Each row is a point on a tangle of strands that fork, close into loops and nearly touch. The rows are in no order.
(in the rows, 128 means zero)
Two points are linked if the straight distance between their rows is under 73.5. Some points are linked to none.
mafo: [107  77 105  83  93  98 145 166 153  98 128 155 161 153 124 114 160 189
 191]
Paman: [ 83 166 145 104 177 130  76 179 160 133 151 106 116 121 157 174 122 149
  70]
somek: [107  72 125 114  94 113 152 168 163 132 112 135 163 152 179 141 169 166
 194]
nare: [120 167 126 104 192 130  73 170 146 136 129 103 115 131 145 168 107 141
  67]
sut: [ 90 111 109  95 137  97 108 167 151  97 144 146 136 145 116 127 141 184
 121]
niz: [172 149 111 168 117 137 137  54  67 141 141 157 100  89  47  70 104  72
 131]
kuro: [173 114  80 137 137 109 121  93 103 114 110 151 104 143  73  96 118 122
 137]
zakam: [170  89 107 144 144 122 137 142 146 152  75 115 129 158 179 151 148 125
 154]
ziv: [ 93 110 139 110  73 117 161 133 126  85 155 144 153 123 111 101 154 153
 183]
pusu: [ 79 169 163 113 157 137  97 155 151 127 166 106 117 115 152 166 120 136
  67]
tuka: [131 162 143 126 161 138 107 123 129 135 140 114 108 123 127 149 102 116
  76]
fep: [ 87 126 173 165  69 147 170 102 105 125 144 114 135 100 145 120 155  89
 172]
tifa: [ 83 111 172 133  91 139 158 153 162 130 149 117 158 119 191 149 159 142
 159]
riz: [120 104  94 107 140  92 109 143 138  98 127 150 124 156 108 123 140 168
 128]
Pid: [154 154 129 161 123 142 134  61  84 134 151 145  98  94  66  87 103  78
 118]
res: [203 154  92 128 177 144  92 120 111 162  75 126 139 143 111 125  77 120
  66]
sor: [205 118  99 157 145 147 140 114 120 174  56 114 133 138 156 128 117  95
 131]
vedu: [130 111 118 122 158 115 115 158 159 137 114 118 127 151 168 158 139 149
 118]
zulo: [158 155 125 131 165 139 108 120 126 143 119 115 113 129 123 140  97 111
  79]
Nera: [137 153 134 141 130 132 121  78  99 119 155 140 100 113  73 103 107 102
 101]
Naku: [136  92 126 137 139 121 131 159 166 154  98 116 136 157 197 162 155 139
 150]
sirig: [ 76 162 128 103 151 112  88 136 128  85 174 140 109 117  80 121 120 159
  77]
Raku: [128 123  83 101 177  97  86 154 139 104 121 136 115 150 109 133 123 164
  99]
ros: [142 119 124 142 129 125 134 109 123 128 119 128 112 136 126 125 131 113
 131]
Vivim: [170 156 130 129 176 150 106 141 134 164  95 102 129 134 160 162  92 114
  75]
timu: [194 180 109 127 172 154  86 115 103 169  91 127 140 125  99 122  61 105
  46]
guref: [149 104  85 119 141  94 113 118 124 100 114 149 112 156  89 110 132 148
 135]
lutaz: [123 167 178 155 123 157 136  84 108 144 163 113 104  97 118 128 107  74
  93]
botor: [ 94 156 132 115 142 113 101 115 119  90 170 140 106 120  76 117 114 143
  85]
pez: [178 127 116 152 141 141 136 101 117 155  94 117 116 130 133 124 116  92
 124]
lumi: [124  71 113 126  94 109 150 151 145 132  95 136 149 157 167 137 174 148
 199]
gizu: [106 170 160 124 156 143 106 129 136 134 158 109 106 117 136 157 108 116
  71]
zipov: [130  80 121 147 100 117 155 133 133 137  94 126 137 148 168 137 167 122
 189]
limar: [ 86  95 163 117  70 136 176 166 157 122 147 123 172 118 179 132 166 148
 200]
Tek: [ 78 137 122  96 141 105 102 157 144  88 161 141 126 130 102 124 133 177
  99]
Kupo: [ 93  93 151 139  59 135 182 145 132 127 121 122 168 119 177 130 175 122
 219]
mogir: [156 192 153 133 151 161 109  97 107 158 145 116 111 102 101 129  71  83
  57]
zon: [101 164 190 155 112 159 144  90 118 138 168 108 108  97 138 138 121  83
 103]
gazir: [100  94 148 164  68 137 180 125 112 142 105 117 147 119 179 135 172  98
 212]
pegik: [173 197 131 125 168 157  87 112 104 164 121 119 125 112  95 128  58  96
  40]
nud: [192 143 128 139 172 159 115 140 140 181  67  98 143 143 181 164 100 110
  88]
golag: [124 157 136 131 139 127 113  93 109 110 160 136  98 120  83 116 107 116
  88]
Bafe: [ 87 116 162 150  58 137 177 113 105 109 144 124 149 106 137 112 162 108
 197]
Nake: [ 72 102 148  99 117 124 134 191 184 127 151 127 163 130 181 149 148 187
 145]
Dube: [173 121  83 152 121 111 127  69  80 118 122 162 100 123  45  74 115 106
 149]
varam: [141 142  78  97 194 103  71 151 130 107 119 130 104 144  94 131 106 158
  79]
zoma: [140 120 134 137 143 130 128 129 141 140 116 116 120 139 157 149 133 121
 119]
Nos: [ 91 105 153 124 108 124 146 158 162 126 142 122 152 133 177 148 155 155
 148]
badub: [185 134  87 167 120 125 135  56  62 135 129 167 100  97  32  61 104  83
 143]
Gudi: [193 107 101 143 156 133 129 134 139 159  66 112 127 154 168 146 127 117
 130]
Netu: [102 138 177 167  94 154 159  92 108 137 147 111 119 100 143 127 140  77
 140]
bofir: [ 93  76 122  92 112 112 139 195 185 131 127 139 167 148 178 142 158 195
 173]
tus: [170 145  97 121 178 130  98 125 123 135 103 123 116 141 111 134  94 127
  81]
Kef: [143 179 163 145 138 161 128  92 112 157 147 113 105 103 119 131  93  76
  78]
Rizis: [126  95 138 166  94 136 165 120 120 151  95 114 130 129 175 139 163  96
 186]
Dabut: [ 99  86 113  59  83 105 161 169 150  81 154 157 164 133 105  99 158 198
 206]
folud: [ 92 109 141 123  55 125 175 121 107  91 146 139 157 113 115  99 164 131
 210]
vizop: [ 92 107 126  75  77 106 160 150 134  70 168 155 158 124  91  92 152 180
 192]
pebu: [104 120 116 116 108  99 124 114 116  81 153 153 121 135  78 100 137 156
 133]

A fork is a point with three links, a tip a point with one. Leave the first point through the second and follow the links. Name the first fork or tip that comes.
sirig / Tek: riz
pusu / gizu: zulo
folud / ziv: mafo
zulo / tuka: nare

A piece is all that can be reached along the links. How many separate loops has the piece of each point below (a circle has one, a figure eight two, a Y none), and how many tips (points with one link)?
somek: loops 1, tips 0
Tek: loops 1, tips 1
ziv: loops 0, tips 3
zoma: loops 1, tips 0

Name the points in between on the shortest way along the links from the first point to the second, in order.
Rizis / somek: zipov, lumi
niz / guref: badub, Dube, kuro
botor / kuro: sirig, Tek, sut, riz, guref
folud / zon: Bafe, fep, Netu
tus / Kef: res, timu, pegik, mogir
